A landscape with many valleys, sampled at points; each row gives a point and its height.
From any point a ball rolls to the lowest of the 2 points nearest to it. It stops when none of these is lower. Distance is the straight distance between rows; heights are no part of it.
Nel: [125 148 128 141 140 122 171  93 105 117 143 124 142 166 118  78  85  94
 139  98 122 158 166  62 159 199 160 157  93 130 124 140  56 144 217 119
 157 122 177 140 136  74]  (h 4.18)
Nono: [102 120 112 130 132 171 128 148 111 110 171 154 172 110 154 160 117 139
 149 119  81 161 135 109 150 186 154 171  74 112 134 129  97 109 190 143
  98 111 171 118 152 120]  (h 3.32)
Kabu: [157  84 103 120 121 112 162  81 126 173  66  48 101 154  84 127 139 108
 153 124 149  82 111 134 127 116 137 130 154 125 135 126 134 143 148 108
 191 148 113 110  92 149]  (h 6.50)
zegu: [132 153 139 120 100  94 119 141 134 112 173 138 117 136 142  95  90 127
  85 115 147 147 153 107 138 186 126 126 132 149 127 153 108 124 138 130
  81 120 155 168 120  86]  (h 1.59)
rorut: [117 114 114 123 118  96  80 118 161 117 131 111 149 118 143 179 124 168
 105 125 133 127 100 140 100 120 130 143 136 146 134 154 119 108 119 151
  65 142 108 124 100 174]  (h 1.73)
Didad: [137 143 115 115 102  68 114 118 149 115 137 123 108 127  92 132 105 129
 112 118 163 120 128 119 127 155 171 125 174 156 150 158 128 117 132 135
  95 128 138 151  95 135]  (h 2.12)
tob: [110 127  89  83 129  95 119  91 148 121 108  90 162 140  88 138 112 120
 128 100 103  95 112  78 143 188 147 174  92 145 134 133  54 124 174 124
 103 117 130 100 105 143]  (h 3.69)
Rusi: [137 170 147 121  99 117  77 158 138 101 143 175  89 102 118 139 121 150
  71 149 177 133 122 169  74 107 124  99 186 138 147 142 191 118  82 131
  70 127 106 186 107 140]  (h 4.38)
Mem: [125 114 126 158 138 251 146 183 126 167 121 124 121 140 125 196 186 118
 146 132 125 120  99 189  92  89 134  92 117  80 128 115 230 137 152 129
 129 138  80 127 132 151]  (h 1.98)
pupe: [146 132 146 151 127  93 158 118  96 130 153 120  89 138 122  64 109  81
 128 131 166 149 181 123 154 148 104  90 125 143 141 129 160 148 122 109
 141 125 162 179 160  57]  (h 5.05)
dulo: [143 146 152 126 163 111 179 101 111 116  99 142 110 140 101  51 105  92
 152 119 133 128 159  64 194 140 149 123 131 138 109 115  62 140 143 125
 214 121 143 115 156  83]  (h 1.31)
Num: [100 110 109 117 136 199 119 186 101 143 147 144 137  97 128 198 129 135
 118 136  91 127 125 114 139 186 121 147  73 112 153 128 141 111 180 135
  52 115 139 155 136 131]  (h 4.59)
Rog: [118 129  95 107 133  79 119  82 152 100 131 103 171 139 127 114 108 125
 143 100 107 125 125 101 140 161 145 152 104 149 124 139  62 131 145 134
 120 135 145  84 120 124]  (h 3.94)
pidum: [131 145 152 133 125  97 118 142 118 131 138 126 116 127 170  74 120 131
  78 139 129 133 154 133 129 130  42  95  96 129 107 109 138 126  75 131
 104 115 130 174 155  77]  (h 5.51)
solog: [120 132 121 104 140 176 151 132  98 143 102 128 121 140  78 133 110  97
 136 134 112 128 136  59 172 206 155 175  78 118 140 106  71 134 219 110
 133 110 136 145 141 116]  (h 3.46)
Tas: [120  99 124 171 151 144  96 115 145  76 181 108 171 113 186 194 132 151
 185 128 139 170 104 169 110  81 153 154 122 124 142 157 159 102 134 145
  96 156 140  97 127 169]  (h 1.16)
valo: [113  96 118 145 155 136 116 118 114 117 155 126 181 108 202 131 135 143
 146 133  67 157 131 149 134 135  90 155  64 117 113 108 109 117 122 162
 118 131 157  98 166 121]  (h 6.25)
riz: [152  88 132 151  98 133 122 131 142 185  79 118 118 165 130 149 171 170
 104 137 146 105  80 173  71  63  99 101 158 103 109 138 143 125 100 131
 157 150  61 138  96 164]  (h 2.14)
bobot: [146 146 112 124 114 131 121 129 153 138  95 126  94 115  49 153 105 117
 130 131 162  78 119 122 143 126 204 119 203 130 144 131 139 101 141 140
 144 117 107 141  97 159]  (h 2.10)
buz: [150  91 128 108 121 180 158 132 127 193  50  89 111 160 123 114 176 123
 143 148  95  94  90 136 137  98 102 138 123  92 108  87 115 135 127 101
 223 142  75  74 131 149]  (h 3.72)
Ber: [154 105 144 131 163 147 163 117 104 145  92 105 119 128 133  82 133 105
 143 143 104 117 145 124 164 118  88 113 112 116 105  90 118 144 112 126
 195 125 125 108 161  97]  (h 4.47)
gefo: [131 136 134 123 118 137 103 161 124 132 144 126 103 114 135 138 116 134
  68 135 142 125 132 145 101 149  83  94 116 137 138 137 164 124 111 137
  46 126 112 197 123 106]  (h 3.28)
menuk: [133 173 190 121 162 149 146 168 103  99 124 195 107  97 149  71 124 134
 100 141 118 126 164 128 145  90  90  77 150 111 108 103 127 129  61 146
 170 106 121 147 163  88]  (h 4.76)
vas: [137  70 116 118 137 200 169 134  98 190  84  69 121 158 132 140 180 104
 164 142  94 115 113 153 125 130  91 141  85  89 125 101 147 154 164  99
 189 151 102  95 136 139]  (h 3.99)
bareb: [141 148 182 125 130  98 143 135 108 127 108 177  83 127 118  86 146 131
  95 153 157 126 124 163  93  23  82  55 184 130 122 106 194 155  39 105
 195 115  93 142 141 119]  (h 1.07)
Vus: [ 90 111  93 126 139 149 126 106 125  84 188 119 188 124 160 172 113 132
 171  93  86 168 124 107 137 183 159 170  70 124 151 160  94 119 205 130
  93 125 184 106 129 120]  (h 3.66)
nud: [128 181 135 113 107 114  98 153 160  78 160 194 130 116 127 123 101 156
 110 117 148 137 142 122 123 140 190 132 201 141 118 158 111 112 115 153
 109 119 133 117  98 148]  (h 2.74)
zum: [117 135  81 120 135  73 132  65 172 118  90  95 153 143  89 130 120 127
 173 101 124  81 105 116 131 120 190 152 160 156 132 126  80 119 129 138
 164 132 133  63 101 172]  (h 3.97)
gupa: [101 103 119 157 145 179  96 151 134  89 176 129 184  99 182 221 140 162
 176 137 105 158 102 151 126 105 153 167  96 106 138 133 155  83 151 142
  84 133 139  87 145 176]  (h 1.64)
famo: [109 112 120 153 153 218 147 154  93 128 143 149 149 105 118 168 131 106
 207 146  97 151 144 120 166 158 180 165  86  97 151 111 134 114 199 130
 154 118 171 109 175 135]  (h 2.73)
nin: [148 151 135 101 130 188 144 175 106 166  80 132  95 112  80 119 129 105
 105 142 110  95 121  84 170 165  97 131  90 110 109  76 100 129 150 112
 125  97  93 168 149  95]  (h 2.91)
vupov: [127 144 138 133  95  35  92  99 137 112 157 163 103 115 134 118 142 137
 104 141 175 164 125 165  91  81 140 131 191 167 154 142 173 132  63 113
 114 150 131 140 125 156]  (h 1.85)
Meko: [132 123 154 136 114  35 132  88 114 132 145 133 103 136 150  67 144 117
 110 146 157 161 151 147 126  71  81 102 144 158 135 121 166 150  50  97
 150 145 142 136 161 104]  (h 3.04)
zaz: [116 131 113  71 105 163 105 167 151 166  74 123 137 113  85 181 136 154
 100 153  92  80  84  92 154 158 132 172 103 125 122  93  92 109 147 118
  94 103  91 114 118 170]  (h 3.56)
poze: [154 167 147 128 144 197 159 176  99 150  94 151  83 108  86  98 128  99
 105 134 118 108 140 108 156 140  92  90 113 103 104  78 132 133 128 121
 140  97  96 171 159  74]  (h 2.47)
Lat: [123 120 156 153 143  79 122 109 115 103 171 143 129 122 197  76 130 125
 130 142 137 179 159 168 117  98  89 111 125 151 126 128 159 142  61 131
 139 144 169 133 169  98]  (h 3.67)
Zupi: [112 163  77 124 107  27 133  81 171 100 149 126 143 155  84 110 104 120
 169  77 144 105 121 112 108 150 212 141 177 184 154 161  83 128 133 118
 128 130 161  95  90 149]  (h 5.03)
bez: [129 105 122 178 157 196 142 149  86 122 171 124 121 103 150 150 141  95
 170 126 118 148 153 173 117 136 132 105  97 106 147 136 198 122 151 162
 101 131 157 150 153 113]  (h 3.71)
Pebu: [138 137 139 132  96 121  81 146 145 145 104 147 103 125 115 163 140 167
  68 148 166 113  91 173  55  74  99  97 173 128 127 137 176 126  82 135
  81 127  73 183  94 160]  (h 4.73)
nepo: [141  99 136 173 146 177 107 133 147 122 133 119 150 122 153 189 144 146
 171 150 147 134 111 168 107  51 163 129 153  99 127 136 179 107 122 138
 145 157  98  90 123 185]  (h 0.99)
maki: [136 123 141 174 140 238 123 180 136 153 118 155 130 150 153 184 189 140
 131 140 132 126  95 201  66  48 128  82 133  72 110 113 220 133 116 136
 144 140  66 125 134 158]  (h 1.63)
Lakol: [126 204 176  92 101  82 117 160 127  84 149 219  89 103 123  77 111 151
  76 130 167 137 155 117 129 107 131 107 205 144 122 134 136 126  70 119
 140 104 130 156 114 111]  (h 3.87)
Fita: [105 156 128 125  98  44 132 100 147 100 207 131 160 171 177  47  97 114
 121  87 138 176 163  99 130 169 129 146 110 177 117 161  76 150 122 101
 117 127 204 117 134  64]  (h 5.16)
Nor: [155 108 150 161 149 152 137 130 119 134 117 133 113 134 145 123 146 128
 139 151 139 140 130 179 102  59 115  81 158 114 122 125 186 145  80 136
 173 148 104 119 142 134]  (h 2.06)
reti: [111 131  93  94 113  96 109 103 170 148  76  96 145 132  90 158 133 154
 118 118 101  66  89 104 131 141 148 166 137 146 114 111  72 105 131 145
 118 115  98  90  91 182]  (h 3.64)
nibut: [134 155 121 129  84  50 113 115 143 107 177 155  94 120  94 124 113 115
 123 115 189 152 133 142 119 134 211 128 211 170 172 168 168 126 114 110
 104 140 157 150 100 145]  (h 2.83)
tifa: [139 109 128 164 136 120  92 115 152 103 147 122 143 120 150 175 132 151
 162 140 168 147 113 169 100  63 164 131 168 132 137 157 172 113 106 142
 122 159 119 110 113 179]  (h 0.48)
ses: [109  86  93  87 131 141 122 101 132 144  91  74 145 132  95 183 129 122
 136 126 107  98 105  94 143 163 137 176  90 127 145 130  98 129 183 113
 112 129 124 100 103 163]  (h 3.75)
Sab: [133 109 116 126 127 235 137 176 128 179  98 105 109 132  91 190 161 116
 124 141 127 102 100 157 110 113 130 103 128  95 139 117 196 133 161 118
 118 133  74 135 122 146]  (h 2.36)
Levus: [143 124 139 155 138 129 135 136 102 121 160 128 103 118 141  99 118 101
 126 137 145 153 163 155 127 142 110  89 125 134 143 133 175 133 112 138
 112 132 153 168 154  85]  (h 4.62)
banaz: [114  49 119 153 118 180 124 148 123 183 111 104 155 159 177 206 197 174
 136 134 106 131  76 162  86  91  82 145  83  90 123 149 141 126 146 120
 117 165  76 112 109 175]  (h 3.41)
miri: [124 111 130 140 132 172 103 161 119 137 141 121 115 110 144 177 138 144
  85 135 128 127 117 165  83 124  89  99 113 121 138 140 182 126 120 147
  45 136 102 175 119 131]  (h 2.69)
nug: [139 157 165 137 159 177 133 167 112  99 128 190 120  97 144 103 119 130
 119 148 112 133 155 135 146 110 132 100 153 106 117 110 135 119  93 153
 154 119 123 133 159 107]  (h 4.54)
Lurut: [137 127 143 138  91  22 121  80 117 144 141 143  88 129 126  92 157 120
 102 147 171 158 126 159 106  55 107 110 178 167 146 126 178 144  58  92
 144 148 127 140 135 135]  (h 2.50)
ruvat: [132  96 116 125 117  77 130 105 119 147 135  71  99 129 110 135 115 103
 107 129 169 125 137 131 117 148 107 107 130 159 164 162 165 146 138 113
  91 145 137 175 107 111]  (h 3.98)
saz: [143 131 132 106 125 102 128 125 118 144 103  88 119 131 119  89 110 117
  85 123 123  96 137  84 164 168  63 127  83 127 102 104  91 127 128 118
 117 107 114 160 134  87]  (h 1.39)
moto: [102 156  90  99 123  95 110 100 184 116  98 123 167 137  91 139 126 146
 152 108  96  79  98  99 134 133 178 167 141 149 109 121  47 103 127 144
 136 117 109  53 107 181]  (h 3.81)
Koto: [106 102 121 144 133 219 103 191 132 142 138 132 153 102 141 240 155 156
 142 152 118 122  99 149 114 110 143 146 103  95 147 127 188  98 160 124
  71 127 100 116 132 183]  (h 4.04)
fol: [121 110 117 153 167 184 162 102  88 113 135 133 151 120 128 122 122  90
 208 131  96 161 155 113 173 157 173 162  86 102 144 113 103 131 196 132
 188 131 183 102 174 113]  (h 2.43)
fev: [139 131 128 123  95  47 108 106 147 157  94 123 105 130 111 129 133 164
  88 138 154 105 101 143  92  87 102 116 176 153 119 123 140 121  72 133
 123 121  96 152  98 157]  (h 2.28)
dab: [141 181 158 127 148 199 143 187 104 135 101 180 101 100 123 100 143 122
  82 135  99 108 134 143 127 108  65  75 110  94  94  71 152 133  87 135
 121  91 100 173 160  79]  (h 1.93)
mimer: [112 149 159 137 132  80 137 122 120  86 198 174 135 135 200  45 107 127
 125 115 133 187 177 130 142 136 116 121 134 156 116 142 114 134  85 130
 148 129 197 124 159  75]  (h 4.27)
Zer: [147  86 123 133 156 197 175 130  85 178  87  89 118 143 132 107 164  90
 164 145  86 118 136 143 145 133  81 126  87  98 109  80 143 154 143 114
 197 128 122 103 160 106]  (h 4.21)
pom: [106 116 115 135 132 202 106 180 123 118 157 142 145  94 131 217 125 140
 141 139 115 134 118 130 140 153 163 146 105 105 157 138 156  97 176 137
  62 124 130 130 130 156]  (h 4.29)
farif: [113 168 161 123 125  97 106 151 126 103 166 160 131 120 205  60 115 152
  73 131 114 151 163 128 131 141  52 118 103 130  97 115 111 117  66 143
  96 111 152 160 153  84]  (h 5.15)
Samag: [121  98  90 106 152 120 151  52 127 111  94  63 156 146  87 136 114  88
 183 105 127 113 126  98 148 157 169 167 105 127 154 134  83 149 186 109
 163 143 159  91 115 138]  (h 4.30)
Rero: [120 132  78 108 142  90 150  46 153 107  88  89 163 157  74 111 113  99
 193  89 124  92 120  87 141 148 195 163 124 151 144 128  56 139 162 116
 172 131 151  64 108 143]  (h 4.13)
garok: [128 133 128 137 149 151 162 116  84 130 129 123 133 140 121  93 105  88
 140 121 106 142 164  78 172 199 127 154  75 118 123 111  75 132 197 127
 148 113 163 151 158  83]  (h 3.84)
Fik: [152 139 158 147 144 173 141 151 124 137  97 159  96 136 114 119 147 121
 115 151 148 120 118 181  85  41 117  52 182 104 117 119 204 151  73 124
 188 126  80 132 136 128]  (h 1.65)
las: [137 167 183 129 147 121 151 155  98 118 129 170  88 120 142  54 128 119
  97 138 136 129 162 132 134  87  49  54 127 121 109  91 161 142  51 122
 164 102 126 170 172  66]  (h 5.04)
pozin: [126 127 104  88 116  75 110 105 153 145  89  84 135 129  98 132 120 142
  91 113 116  80 106  89 139 165 108 151 113 149 112 118  75 117 134 136
  95 114 105 128  97 144]  (h 3.34)
nipo: [108 158 121 116  76   4 127  91 150 116 197 130 132 159 139  55 114 103
 112  90 163 167 153 103 130 158 145 147 143 188 143 159 103 150 115  79
 106 133 190 123 123  84]  (h 5.54)
vudu: [119 139 133 118 114  74  94 122 148 100 163 133 143 125 168 103 108 145
  92 123 131 154 140 131 122 154 106 134 122 154 123 147 110 121  99 142
  80 132 146 140 127 114]  (h 1.88)
zozib: [138  90 121 140 112 186 123 153 141 182  90 102 122 150 117 184 169 153
 118 142 136 101  84 161  89  83 118 115 142  97 125 132 167 121 138 124
 133 151  64 123 100 170]  (h 2.60)
gozi: [121 210 138  92 103  80 108 152 163  97 125 198 108 110  96 112 104 160
  94 116 145  98 132 107 128 130 175 125 219 146 110 133  98 106  92 147
 131  99 109 135  88 151]  (h 2.29)
Lizas: [133 145 134  97 134 123 122 127 157 134  71 139 134 112 110 116 132 147
 115 139  99  88 110 107 156 103 132 142 153 123  96  96  81 115  89 145
 167 114  91  86 123 156]  (h 3.21)
mab: [ 96 109 109 140 148 193 139 166  90 123 161 161 173 100 148 171 133 131
 201 138  75 162 132 119 151 172 154 179  49 102 140 110 122 104 192 139
 135 103 195 102 178 136]  (h 2.99)
Leta: [100 109 103 134 124  73 101  92 155  81 205  95 159 131 176 143 106 130
 147  90 148 181 119 138 102 157 148 150 111 169 169 192 124 135 141 127
  66 157 187 126 108 121]  (h 5.44)
filu: [129 144 120 114 123 145 115 136 148 108 123 147 137 119  92 140 106 131
 129 127 120 119 129  97 160 163 188 146 146 128 129 136  87 110 161 144
 115 123 126 110 120 140]  (h 2.17)
seta: [132 166 120 132 119  83 169  83 136 105 146 136 138 178  88  66  82 100
 152  80 145 149 151  60 139 178 196 143 133 156 130 161  52 154 200 113
 155 124 175 119 108  88]  (h 4.52)
vob: [130 144 149 149 154 177 103 161 119  96 144 177 138  97 175 138 132 149
 115 154 106 142 145 164 112 101 117 115 136 102 119 112 159 115  85 160
 115 128 119 127 152 136]  (h 4.31)
sosom: [135  95 129 119 133 124 122 120 123 165 100  88 148 133 160 124 140 148
  90 142  91 114 116 127 129 132  49 136  77 121 100 104 109 136 112 131
 113 133 101 127 135 124]  (h 5.30)
gire: [136 111 145 179 143 221 107 166 146 142 131 149 146 132 163 199 171 148
 158 154 145 127 103 186  86  34 150 114 147  72 120 121 197 110 122 131
 149 147  72  97 128 186]  (h 1.33)
ruv: [119 120 121  99 111 160  89 164 156 161  83 132 152 111 121 190 141 177
  92 158  92  95  85 127 127 117 114 161 113 109 114 102 112 110 120 135
  90 122  77 106 119 179]  (h 3.79)
segos: [134 140 124 105  94  42 103 115 155 153  97 100 113 125 113 121 121 159
  68 126 143  91 103 114 113 127  81 122 145 154 109 117 109 117  90 134
  92 112  96 162  97 142]  (h 2.80)
fubez: [115  88 118 120 139 134 114 134 111 159 129  85 138 123 167 153 134 138
  78 130 101 119 122 129 112 154  43 129  69 132 126 132 132 131 133 139
  60 134 116 162 124 117]  (h 4.96)
rap: [119  90 114 168 160 199 153 131  90 116 164  97 132 103 128 180 128  90
 199 121 124 144 146 152 138 147 156 130  98 103 167 152 178 128 195 140
 114 137 161 138 140 128]  (h 3.31)
nuger: [154 148 142  99 126  87 147 111 126 147  74  97  95 128  91  65 114 119
 109 118 135  80 129  66 181 139  83 121 114 130  88  89  76 130 103 110
 177  98 103 138 132  98]  (h 1.34)
daga: [ 96  67 116 139 123 201 119 161 140 171 122 100 163 135 149 247 172 165
 163 150 120 120  75 142 110  90 129 162  94  91 140 139 165 102 172 102
 109 150  92  86 114 201]  (h 3.76)
lusin: [136 116 130 140 136 197 125 172 114 166 106 132 126 124 149 157 164 145
  94 142  92 120 105 172  89 105  68  99  94  97 111 101 173 138 112 143
  93 124  86 145 140 126]  (h 1.97)
nali: [110 224 184  74  88  78 114 171 143  81 165 225 105 110 155  61 107 175
  55 116 155 140 162  99 124 122 106 128 184 148  96 137 102 132  69 124
 120  91 134 153  93 113]  (h 4.26)
todeg: [133  94 108 149 154 101 141  73 122  95 146  79 149 128 146 128 109 101
 184 120 142 156 141 143 139 132 150 134 116 139 158 154 139 153 150 125
 143 159 177 117 133 112]  (h 4.78)
ralof: [113  92 114 149 156 224 154 132  96 131 132 101 135 114 100 191 136  85
 211 140 120 133 139 131 156 145 173 154 102  93 163 131 164 131 207 113
 147 133 152 115 146 144]  (h 3.02)
Zir: [143 137 125  78 116 184 126 180 124 182  64 117 106 111  77 149 139 130
  95 152  98  77  92  97 153 153  94 144  97 112 111  75 105 127 138 105
 116  97  81 143 129 130]  (h 3.25)
Narup: [124 137 117 109 127 137 145 112 121 125 114 114 121 144  67 136  94 101
 127 107 132 122 137  60 162 206 178 161 109 128 149 143  64 132 221 118
 113 117 138 146 105 120]  (h 3.10)
dovo: [107 145 130 123 140 119 112 128 139  84 183 165 181 118 208  97 116 152
 129 113  73 168 147 130 136 153 115 149  96 131  99 128  76 113 111 162
 116 122 167  93 152 110]  (h 6.45)
mepo: [110 177 138  95 148  96 114 130 170  98  97 172 146 111 115 113 130 154
 130 121 111  89 127 107 145  88 164 137 191 143 102 119  70 108  77 162
 181 111  99  69 117 170]  (h 3.00)
Temig: [131 163 148 113  88  81  93 149 133 111 164 158  86 113 133 106 113 139
  64 144 174 148 138 150 100 135 101 103 155 148 144 138 170 126  77 116
  66 126 129 190 122 110]  (h 3.96)
manug: [111 120 101 124 136 103 125  89 140  86 169 108 180 138 160 112 104 122
 151  95 103 161 136 108 136 176 146 150  90 144 136 156  76 133 164 133
 111 138 174 103 129 101]  (h 4.03)
kuve: [128 113 135 187 155 159 135 137  89 111 190 138 115 101 185 109 142 102
 155 126 127 166 163 188  95 130 107  99  99 122 141 134 198 124 110 169
 105 132 180 158 163 100]  (h 4.12)
Far: [144 113 111 145 129 179 122 136 141 141 115  96 104 115  66 188 120 105
 157 139 175  96 121 143 134 110 199 110 181 114 162 152 183 110 162 129
 131 143 105 132 102 166]  (h 2.57)
devu: [135 162 141 119 117  86  94 132 151 114 105 164 109 109 114 128 121 159
  98 146 155 112 119 145 104  77 141 115 206 138 126 127 146 114  68 143
 143 119 100 135 108 162]  (h 1.70)
Zasib: [125 166 127 115  97  69 112 123 162  81 188 170 135 138 139  98 101 136
 124  99 150 166 145 125 116 149 179 137 179 167 129 169 105 131 116 131
 105 133 168 110 106 125]  (h 3.22)
Rupe: [132  66 121 127 119 122 116 108 134 179  81  86 158 153 163 155 167 173
 106 139  95 115  88 138 108 104  65 151  90 117  98 122  93 135 119 134
 124 151  85 108 111 159]  (h 5.53)
Togef: [105 196 173  98  99  74 102 154 145  86 183 191 129 125 193  51 112 165
  61 123 136 162 167 118 128 137  77 130 140 148  97 131  99 129  61 127
  99 104 151 147 123  95]  (h 4.74)
ropim: [152 155 127 114 108 113 128 143 134 127 112 134  89 120  67 123  97 119
 101 129 162 106 131 103 147 163 161 109 169 135 138 137 124 117 138 136
 107 115 116 171 106 113]  (h 1.42)
nubef: [132  96 112 126 138 194 138 144 112 153 113  94 115 116  96 176 132 106
 141 139 122 112 127 132 138 148 133 125 114 110 149 128 160 132 170 123
 109 135 110 138 128 135]  (h 2.84)
deles: [115  85 112 115 132  85 119  99 120 149 128  57 127 138 145 134 114 115
  91 122 137 117 133 115 121 159  66 127  87 148 142 153 132 140 140 119
  82 140 133 164 111 111]  (h 4.50)
zoza: [140 142 131 111 117 119 126 144 120 132 126 114 108 122 104 115 102 118
  83 124 137 110 140  95 153 182 109 118 112 129 129 131 108 123 152 132
  86 112 120 182 121  91]  (h 0.37)
revu: [153 110 108 124 128  69 156  73 127 139  91  75 107 140  73 108 112  94
 158 123 167 102 135 119 147 130 160 125 162 148 150 136 133 147 141 111
 170 140 147 126 107 126]  (h 6.31)
tuse: [115 166 155 134 110  82 148 123 130 105 196 160 143 159 184  39  92 123
 108  98 127 176 178  88 151 168 116 135 116 157  92 144  74 139 125 123
 134 113 195 133 143  56]  (h 4.77)
ful: [139  87 115 137 130 141 139 124 115 156 124  69  99 132 106 161 133 107
 123 130 156 119 124 153 104 130 105  95 127 132 156 159 189 151 146 122
  98 149 111 166 105 128]  (h 3.43)
nivu: [148  75 142 192 147 162 145 121 112 148 128 114 136 158 187 136 177 142
 164 139 126 152 115 197  80  55 100  98 120  99 112 137 183 148  99 139
 172 167 106 112 141 141]  (h 2.52)
desu: [126 112 117 146 134 198 118 142 138 116 139 112 130 106  84 201 116 107
 174 136 157 116 126 129 151 129 213 133 150 105 168 152 164 101 193 126
 112 139 123 120 116 166]  (h 2.89)
bara: [ 87  74 105 108 152 216 154 135  91 152 117  91 147 124 111 209 143  97
 218 147 103 132 121 116 147 162 147 185  62  99 162 119 149 138 210  84
 151 122 167 106 146 165]  (h 3.27)
Zete: [145 157 167 136 118  87 153 137 101 125 154 156  71 129 114  58 118  96
 104 138 169 146 171 122 146 112  89  68 142 137 131 115 171 140  78 101
 149 117 139 179 165  60]  (h 5.42)
Kizib: [125 132 122 151 154 164 155 103 122  90 146 148 155 132 120 118 101 107
 189 115 109 166 152 101 173 154 200 147 122 120 136 138  88 127 189 135
 173 136 170  93 149 108]  (h 2.13)
Gak: [137 149 135 135 149 212 142 188  99 164 106 153 116 109 135 128 164 118
  98 132  84 111 123 163 108 123  64  87  81  96 100  72 176 138 112 145
 103  97 106 161 167  96]  (h 1.40)
kosig: [113 128 124 125 114  55  76 104 164 102 147 124 153 126 170 134 128 166
 106 123 138 153 112 147  92 116 110 146 134 165 125 152 111 124  86 148
  72 145 127 124 114 157]  (h 1.02)
gelo: [153  67 112 145 114  86 151  83 130 183  78  69 118 171 128 122 159 145
 143 130 149 110  98 159 101  84 105 120 145 127 119 139 137 142 115 114
 185 170 103 115  99 153]  (h 6.68)
noti: [144 104 127 120 120 132 125 113 150 170  58 105 128 141 119 133 153 152
 123 141 113  88  90 132 127  78 122 140 155 114 102 103 108 118 103 133
 187 136  83  83 110 169]  (h 3.45)
lon: [124 193 148  93 127 107 134 146 156  97 114 187 126 118 102  92 107 145
 111 112 118 109 138  76 161 134 172 135 177 136  95 126  52 112 109 150
 156 103 114 104 113 134]  (h 2.71)
nev: [139 120 140 151 150 139 142 138  93 149 128 116 125 121 172  84 142 116
 110 136  95 124 153 145 132 131  38  99  77 115 104  89 144 132  97 146
 129 113 134 152 169  81]  (h 5.83)
zopa: [138 132 130 138 128  84  99 113 146  98 135 140 124 114 136 133 120 142
 134 138 157 144 125 155 113  91 160 125 179 149 136 148 151 123  89 137
 129 148 128 115 119 158]  (h 1.11)
bero: [126  53 126 180 144 171 139 128 107 164 135  96 153 153 201 174 189 153
 154 129 107 148  99 184  79  86  72 128  76  98 118 140 167 135 129 141
 126 165 107 120 126 149]  (h 3.01)
lefo: [ 93  75  94  89 141 176 137 110 114 142 103  83 155 130 106 201 133 115
 174 138  98 117 109  97 150 171 142 188  67 113 157 123 112 136 202  88
 133 127 150  93 128 165]  (h 3.51)
Nenip: [152  98 156 161 110 126 127 129 127 170  89 147 120 178 156 116 184 168
 104 142 142 131  93 187  61  43  68  77 146 103  99 137 154 152  68 125
 170 147  70 144 118 140]  (h 1.58)
Kat: [131 132 131 131 133 163  92 153 144 114 118 150 150 105 146 166 130 160
 116 152 107 125 118 143 127 105 132 135 137 107 118 114 130 109 108 154
 105 131  99 106 133 159]  (h 4.06)
tusu: [125 158 123 116 104 118 135 126 144 110 147 138 133 149  87 125  89 125
 113  98 134 130 135  73 144 200 192 147 136 141 132 159  66 126 198 133
  94 117 144 136  95 115]  (h 2.67)
Dos: [133 158 130 115  93   4 141  93 132 121 154 138  98 141 104  62 118 104
 111 115 171 143 150 102 154 130 142 122 166 174 143 134 126 139  95  93
 141 128 161 137 130  97]  (h 5.91)
tataz: [132 149 138 124 154 136 160 112 129  95 119 162 139 131 109  83 107 111
 160 119 110 140 149  83 182 142 181 137 138 132 112 125  57 129 148 140
 191 124 147  85 150 108]  (h 1.76)
voku: [148 124 153 107 154 172 158 143 110 162  71 128 120 120 134  88 151 124
 124 149  78 103 120 111 168 107  74 128 101 102  91  64  98 141  93 120
 196 108  97  94 163 110]  (h 4.68)
Redet: [139 174 145 117  95  58 127 129 129 106 153 188  77 114  88  99 117 117
 105 131 180 140 143 126 130 110 178 106 221 156 149 142 161 123  87 109
 144 122 137 156 115 128]  (h 3.38)
Taf: [115 167  86 118 105  59 145  80 160 103 149 124 155 177  74  96  92 112
 159  64 135 109 128  76 107 184 207 145 142 172 146 169  40 139 177 115
 124 120 164 100  80 119]  (h 4.81)
doke: [159 140 143 116 144 133 165 110 103 145  75 108  87 136  80  67 112  86
 136 124 135 103 149  62 190 158 116 128 108 123 103  88  75 142 150 108
 194 106 114 142 146  87]  (h 0.61)
vam: [118  98 104 153 136  77 118  80 140  78 193  82 152 122 166 146 111 116
 186 106 164 186 116 158 113 122 164 143 121 159 179 185 157 143 140 119
 100 169 192 124 120 126]  (h 5.11)
ziz: [124 105 124 154 158 154 135 139  85 144 144 126 152 105 187 107 146 116
 133 132  72 137 152 152 127 143  63 127  57 109 112  95 138 123 120 165
 119 117 157 133 172  98]  (h 6.05)
pep: [144 132 115 124 123  33 148  79 133 119 121 112 113 138  97  80 111 100
 147 118 159 126 144 111 153 127 157 120 165 166 141 134 119 146 114 108
 165 137 158 121 125 112]  (h 6.14)
Kose: [108 205 120 102  81  40 117 128 176  91 191 191 140 146 122  82 106 153
 121  78 133 130 140 105  90 148 176 143 198 186 107 169  60 132 100 121
 104 106 154  88  82 144]  (h 3.70)
meti: [129  77  97 128 158 145 157  69 108 125 108  57 149 136 118 152 125  95
 192 122 126 125 134 131 144 138 146 155 101 112 154 137 127 153 181 109
 164 157 160  97 121 136]  (h 4.48)
Zolof: [134 150 133 140 132 204 133 174 121 115 132 176 123 110  99 149 108 122
 136 144 120 135 145 112 162 159 188 131 141 106 135 122 122 105 174 144
 120 121 127 136 147 123]  (h 2.58)
busul: [147 131 165 142 106  96 122 127 124 153 100 150 100 151 141 102 157 153
  84 150 152 132 107 172  72  46  45  71 147 125 105 114 172 156  50 115
 151 124  86 160 130 125]  (h 0.90)

Where does a ball stop that starts at each point below?
menuk => Gak
pidum => zoza
seta => filu
Zer => gozi
ruvat => tifa
Rusi => Gak
pupe => famo
Leta => famo
vam => pozin
pom => busul
revu => tifa
mimer => tifa
Rupe => busul

Call two points neighbours if one is among the 2 nearest of the other. Go from one point of each pair to the other, from neighbour to neighbour, staying as low as possible. Name the highest point that can't be avoided.
tob and filu => pom
zoza and kosig => vudu
Gak and pozin => Kat
doke and zoza => saz
tifa and busul => zozib
